Each row is a point on a landscape with many valleys, with its height.
From any point a ball rolls to the lowest of the 2 points nearest to it. It stops when none of these is lower. Distance is the straight distance between rows; heights are no part of it.
J484 height 5.12: [150 127  76 172 120 126  84 126 168 153 161 140  92 177 116 127 134 140
 149 102 115 137]
J573 height 2.26: [156  59 179 153 177  85 154 104 116 118 157 153 185 115 140 125 155 138
 120 121 149  94]
J243 height 6.50: [109  84 118 124 133  94 118 106 165 146 147 116 133 130 170 165 115 131
 148 131 142 164]
J911 height 2.71: [106  66 190 112 157 117 101  95 132  95 153 123 174  80 146 118 120 123
  94 130 140 116]
J974 height 6.05: [171 115  94 158 152 138 155 125 174 145 177 168 139 103 123 132 192  72
 154 157 100 121]
J361 height 3.09: [159 121 134 200 154 136 137 107 144 116 113 117 154  69 133 144 127 134
 139 142 141 119]
J345 height 4.90: [112 126  87 131 105 125  91 151 143 159 170 150  87 153 109 116 137 123
 112  96 141 113]
J100 height 4.68: [169 124 134 180 120 125 127 113 152 132  99 104  76  91  99 105 154 100
 162  87 116 144]
J477 height 4.09: [112  84 151 130  77 162 106 156  86 157 121 195 100 100 134 113 160 113
  94 150 100  93]
J456 height 1.72: [170 151 127 209 193 150 149 152 131 149 124  97 110 116 103  88 143 133
 172  83 100 127]
J858 height 2.89: [ 85  98  93 102  60 120 111 132  86 118 159 169 131 121 146 210  98 135
  91 154 138  90]
J147 height 3.40: [116 134 123 104 147 108 154 144 118 126 128 128 173 158 141 140 103 155
  87  70 182 108]
J778 height 2.68: [114 114  84  91 100 177  89 147 112 119 144 190 130 104 153 181 116 110
 102 202 106 118]
J732 height 2.19: [140 164 145 131 130 143 156 163 175 122 120 160 110 139 145 127 127 119
 101 103 132 139]
J156 height 3.20: [108 139  69 116  86 137 100 110 108 136 133 132 170 104 148 137 147 115
 122 180 122  77]
J544 height 4.46: [153 119 163 182 132 118 140 106 102 158  69 127  86  48 122  92 144  93
 150 124 119 137]
J410 height 2.21: [110 175 168  76 150 103 171 109 142  99  64  59  88 167 115 141 104 169
 190  47  96 148]
J382 height 3.92: [160 165 176 150 130 108 149 111  78 163  93 102 124 134 125  86 103 116
 137  77 151 135]
J548 height 3.24: [111  91 129 100 134 155 131 152  90 119 137 142 190 127 113 125 126 123
  71 170 158 113]
J304 height 2.42: [109  83 125 118  95 182  73 147 102  98 121 162 144  87 126 184 131 101
  93 184  89  86]
J537 height 2.18: [107  85 173 131 110 164  83 142  90  89 105 138 165  81 130 140 138 103
  98 188  95 121]
J622 height 3.01: [135 151  85 154 145 157  93 153 115 137 130 129 104  80 121 112 154 116
 154 149  94 151]
J872 height 0.74: [149 138 162 169 193 145 161 147 102 137  97  77  77  96  96  93 131 120
 166  76 112 157]
J556 height 3.98: [118  62 205 164 157 135 131 136  41 115  86  98 162  65 126 113 104 130
 113 168 108 129]
J608 height 4.41: [133 139 113 138 131 128 102 107 140 126 140 135 152 154 148  77 123 127
 111 123 151  85]
J230 height 2.49: [125  36 193 128 142  99 126  97 111 113 161 157 198 101 142 131 132 119
 111 169 138  93]
J313 height 3.88: [126 124 113 141  98 154 114 173  73 152  87 177  96 130 133 124 145 114
  86 131 137 104]
J141 height 3.32: [112 154 101 148 111 169 106 165 109 160 109 123  75 113 140 137 163 126
 145 109  96 134]
J655 height 6.15: [159 122  99 148 169 130 172 115 174 127 125 113 158  99 139 121 191 108
 154 159 126 126]
J75 height 6.42: [102  82 112 122 148 116  95  93 166 129 167 136 143 115 163 122  97 116
 126 171 155 139]
J362 height 2.51: [107  80 171 136 148 144 105 126 132  83 104 112 200  70 157 140 113 109
 100 152 131 120]
J178 height 2.97: [108 124  74 120 118 153 100 151 118 150 157 150 172 111 141 171 125  93
  90 203 122  80]
J184 height 4.69: [124 133  72 118 105 124  96 124 103 139 156 155 131 157 112 100 118 128
  82 131 155 107]
J274 height 1.70: [149 149 181 138 210 122 190 141 144 125  73  58  95 128 132 124 133 140
 187  87 105 155]
J433 height 3.50: [176 136 150 172 126 133 146  80 165 116 102 104 141 107 154 135 133 114
 174 133 117 143]
J964 height 2.67: [120 107 119 110  54 172  86 153 105 115 123 160 155 123 113 164  94 105
  59 189 108  61]
J453 height 2.96: [154  66 158 145 139 148 136 136  69 126 114 152 198 101 119 123  97 102
  76 171 157 130]
J18 height 4.58: [119 200  61 119  81 104 106 149 142 157 163 153  71 182  74 145 106 174
 144 143 129 155]
J408 height 4.31: [155  90 161 176 156 180  79 127  90 101  97 179 158  78 125  71 118 129
 121 196 122  94]
J26 height 0.82: [121 161 178 124 139 130 150 164 141 115  99 106  99 143 139 111 109 144
 127  58 142 144]
J187 height 3.89: [100 102 186 137 115  98 107 107  92 133  75 109 117  78 136 101 138 134
 117 136 135 132]
J578 height 4.33: [117 118 135 164 118  82 141  93 131 135  82  80 112 151 142 122 118 157
 156  85 148 146]
J351 height 2.53: [164 155 131 143 165 136 153 143 170 143 130  81 131 147 104 103 156 131
 170 106 115 134]
J867 height 3.72: [ 97 109 144  58 113 140 111 130 127 111 153 129 214 127 158 179  89 140
  92 205 125 105]
J295 height 3.48: [ 89  90 165  91 112 113 121 141  96 150 134 121 190 117 126 119 122 116
  70 213 118 111]
J682 height 2.55: [102 152  92  98  74 120 124 134 116 121 159 178  97 120 125 187 110 131
  86 140 144 133]
J522 height 1.76: [ 92 173 150  96 118  85 153 125 131 115 114  61  74 162 101 141 119 205
 174  71 111 170]
J203 height 4.13: [135  74 187 172 153 147 127 102  77  96  77 140 158  58 122  69 139 121
 114 183 106  94]
J631 height 4.59: [124 133 126 133  88  86 159 111 121 141 138 107  85 158 118 135 142 146
 135  94 128 149]
J369 height 2.90: [143 138 141 110 178  81 180 107 176 136  94  85 156 176 132 136 144 177
 161  69 122 144]
J825 height 2.62: [169  76 177 156 150  76 156  96 153 133 128 138 152 145 143 112 136 120
 134  93 150 101]
J272 height 1.82: [150 106 134 131 141 131 131 132  88 114 163 115 152 119 161 139 134 125
 132 104 144 133]
J816 height 2.27: [ 65 175 156 112  93 121 134 153  75 108 111 136  87  98 107 115 112 161
  87  85 152  91]
J431 height 4.10: [114 117 132 135 112 107  98  85 113 120  81  81 107 107 153 105 109 148
 126 109 164 143]
J815 height 4.24: [102 172  39  85 103 118 121 126 149 146 206 158  88 187  93 143 125 140
 162 163 116 146]
J980 height 3.87: [135 170  82 105 108 129 141 121 194 164 157 170 104 139 129 126 130  62
 107 150 140 129]
J432 height 1.80: [ 70 166 172  95 126 113 123 137 117 112 114 112 106 133 125 132  95 169
  98  88 161 118]
J546 height 4.71: [160 146  72 125  98 137  94 109 208 153 164 123  73 202  59 146 146 118
 166 134  84 160]
J940 height 2.54: [127 181  99 130 125 121 104 141 141 127 151 103  87  98 113 121 141 135
 151 109 113 188]
J731 height 3.60: [132 134  74 126  96 139  94 173  94 183 114 182  81 107 131 146 143 115
 114 139  87 137]
J404 height 3.91: [ 97 137 123  81 131 127 110 111 121 119 128 116 194 144 177 138  92 137
 103 155 133 103]
J476 height 4.80: [131 156  97 150  64 118 161 151  99 150 130 145  76 164 124 145 129 151
 149  87 115 140]
J956 height 2.25: [142 157 134 116 146 119 153 146 178 128 119  85 131 201  93 136 136 180
 172  84 108 160]
J715 height 3.90: [145 183 153 113 134 141 128 109 152  95 106 109 150 114 187 131 124 124
 161 131 128 124]
J288 height 4.29: [145  79 156 198 168 131 140 118  90 124  88 145 118  49 108  86 170 121
 135 139 117 125]
J164 height 4.79: [ 96 170 127  85 128 122 154 135 139 126 110 119 127 190 162 115 116 194
 138 126 141 120]
J871 height 3.86: [113  92 201 115 134 117 124  99  48 110  67  91 186  91 124 108 111 149
 112 161 112  98]
J728 height 3.18: [152 160 109 144 155 152 175 137 121 135 102 110 152 152 128  87 135 119
 151 119 148 132]
J146 height 2.92: [ 76 107 155 119  53 113 118 127  87 106 145 145 122 128 132 197 125 160
  90 112 159  85]
J658 height 2.63: [ 70 130 149 134  69 141 113 146  63 121 116 124 125 121  97 144 114 135
  77 100 146  77]
J551 height 6.34: [108 102  90 105 144 135  92 114 178 118 145 151 142  95 155 159 137  86
 115 182 160 119]
J98 height 6.26: [133 118  77 140 168 146 114 128 168 121 121 138 150 103 128 116 157  97
 122 165 157 134]
J76 height 5.65: [194 145 110 121 150 153 128 113 210 149 180 136 125 173  88 114 140  75
 178 146  82 141]
J111 height 4.39: [143 146  66 110 110 136 114 117 217 155 174 153  96 177 104 157 121  93
 137 140 106 160]
J2 height 4.94: [178 141 122 146 104 124 113 111 203 156 160  94  94 199  22 124 156 119
 143 129  69 159]
J417 height 5.39: [152 148 101 171 139 174  98 171 153 141 140 129  78 160 116  98 111 143
 167  94 112 154]
J707 height 1.15: [116 145 129  97 132 115 148 121  70  95 152 123 151 132 155 140 103 131
 126 118 147 170]
J810 height 3.17: [165 161  97 129 124 141 147 129 178 125 142 142 122 142 113 133 121  85
 109 118 158 169]
J991 height 3.70: [146 162 114 119 118 132 167 132 104 112  85 109  99 170  97  69 134 126
 154  98 125 148]
J385 height 6.58: [144 124 114 142 149  94 117 116 192 145 152  84 123 159 136 152 112 141
 163  92 131 172]
J633 height 1.96: [118 189  94 103 113 109 134 147 108 124 152 131 111 115 135 162 127 148
 121 117 143 168]
J574 height 4.30: [111 158 101  76 100 112 128 141 169 109 153 129  73 188 123 149 130 174
 153 112 125 156]
J948 height 2.28: [136  73 158 132 188 137 152 149  88 117 122 109 197 113 156 137 110 131
 128 124 153 133]
J837 height 5.89: [191 118  84 138 148 132 177  88 200 130 168 168 141 152 105 127 173  58
 179 166 101 142]
J334 height 2.80: [139 101 165 173 151 139  98 121 133 129 110 144 144  55 151 144 125  96
 115 149 128 121]
J806 height 3.67: [121 150 116  73 161  98 133 117 162 117 156 120 156 166 132 170 101 174
 107  69 166 122]
J623 height 5.38: [185 127  61 162 146 145 104 125 182 149 152 157  96 155 103 118 147 114
 171 160  84 150]
J337 height 2.29: [ 92 148 170 109 140 144 122 164 125 113 112 109 133  92 129 146 116 109
  78  83 157 109]
J118 height 1.22: [111 145 155  89 138  80 136 126 129 142 156  70  99 143 133 143 117 179
 181  66 117 193]
J620 height 2.65: [161  69 179 156 147 111 184 122  72 114 112 124 199 113 142 124 107 125
  87 142 138 142]
J575 height 4.89: [183 127 117 162 138 138 145 141 142 144 130 172  69  88 105 106 170  92
 143 105 106 145]
J809 height 2.99: [ 89 144 143  90  78 167 112 149 122 102 136 153 152 140 134 161  98 124
  71 167 145  56]
J790 height 3.71: [ 91  96 171 116 127 114 109 117  73 131  95  95 162  99 144  75 121 120
  95 179 134 113]
J223 height 4.14: [108 158 156  96 126 134 103 112 148 130 141 116 145 131 184 107 107 131
 126 157 154  89]
J83 height 5.05: [164  98 115 158 164 153 130 167 101 137 148 179 107  79 118  94 161  75
 120 134 109 144]
J158 height 2.32: [109 135 178 113 161 100 194 114 136 122  53  72  73 141 109 122 122 145
 170  58 130 160]
J190 height 3.63: [132 135 155 157 145 133 163 139  82 153  89 106 150 119 136  89 118 124
 106 110 154 101]
J133 height 4.00: [105 153 129  93 115 105 137 126 180  84 152 132 123 190 138 178 111 163
 139  81 146 163]
J490 height 3.49: [ 89 140  63  97  85 133 106 121  99 133 177 145 121 154 149 150 124 128
 148 173 119  96]
J48 height 4.15: [154 184  82 115 113 145 166 122 122 109 155 124 105 194  95  95 126 146
 144 100 123 159]
J725 height 3.85: [101 166  46  84  71 119  97 119 107 151 179 200  82 171 116 122 127 124
 141 162 107 103]
J915 height 4.55: [107 137 133  97 124 121 133 123 175 102 122 112  95 175 162 107 150 162
 158 125 126 145]
J357 height 3.06: [139 105 148 120 167  88 161 104 133 130 116 116 176 168 150 122 141 162
 131  62 164 113]

For each start below, name the point where the ball stops.
J243 -> J707
J18 -> J537
J2 -> J26
J404 -> J707
J76 -> J707

Call two points neighbours if one is among the 2 nearest of the other. Go from one point of each pair to the other, from neighbour to neighbour, staying as low as possible. Name the highest point that can't be avoided.
J362 and J118 -> J357
J956 and J118 -> J351
J26 and J707 -> J146
J118 and J872 -> J158
J537 and J573 -> J911
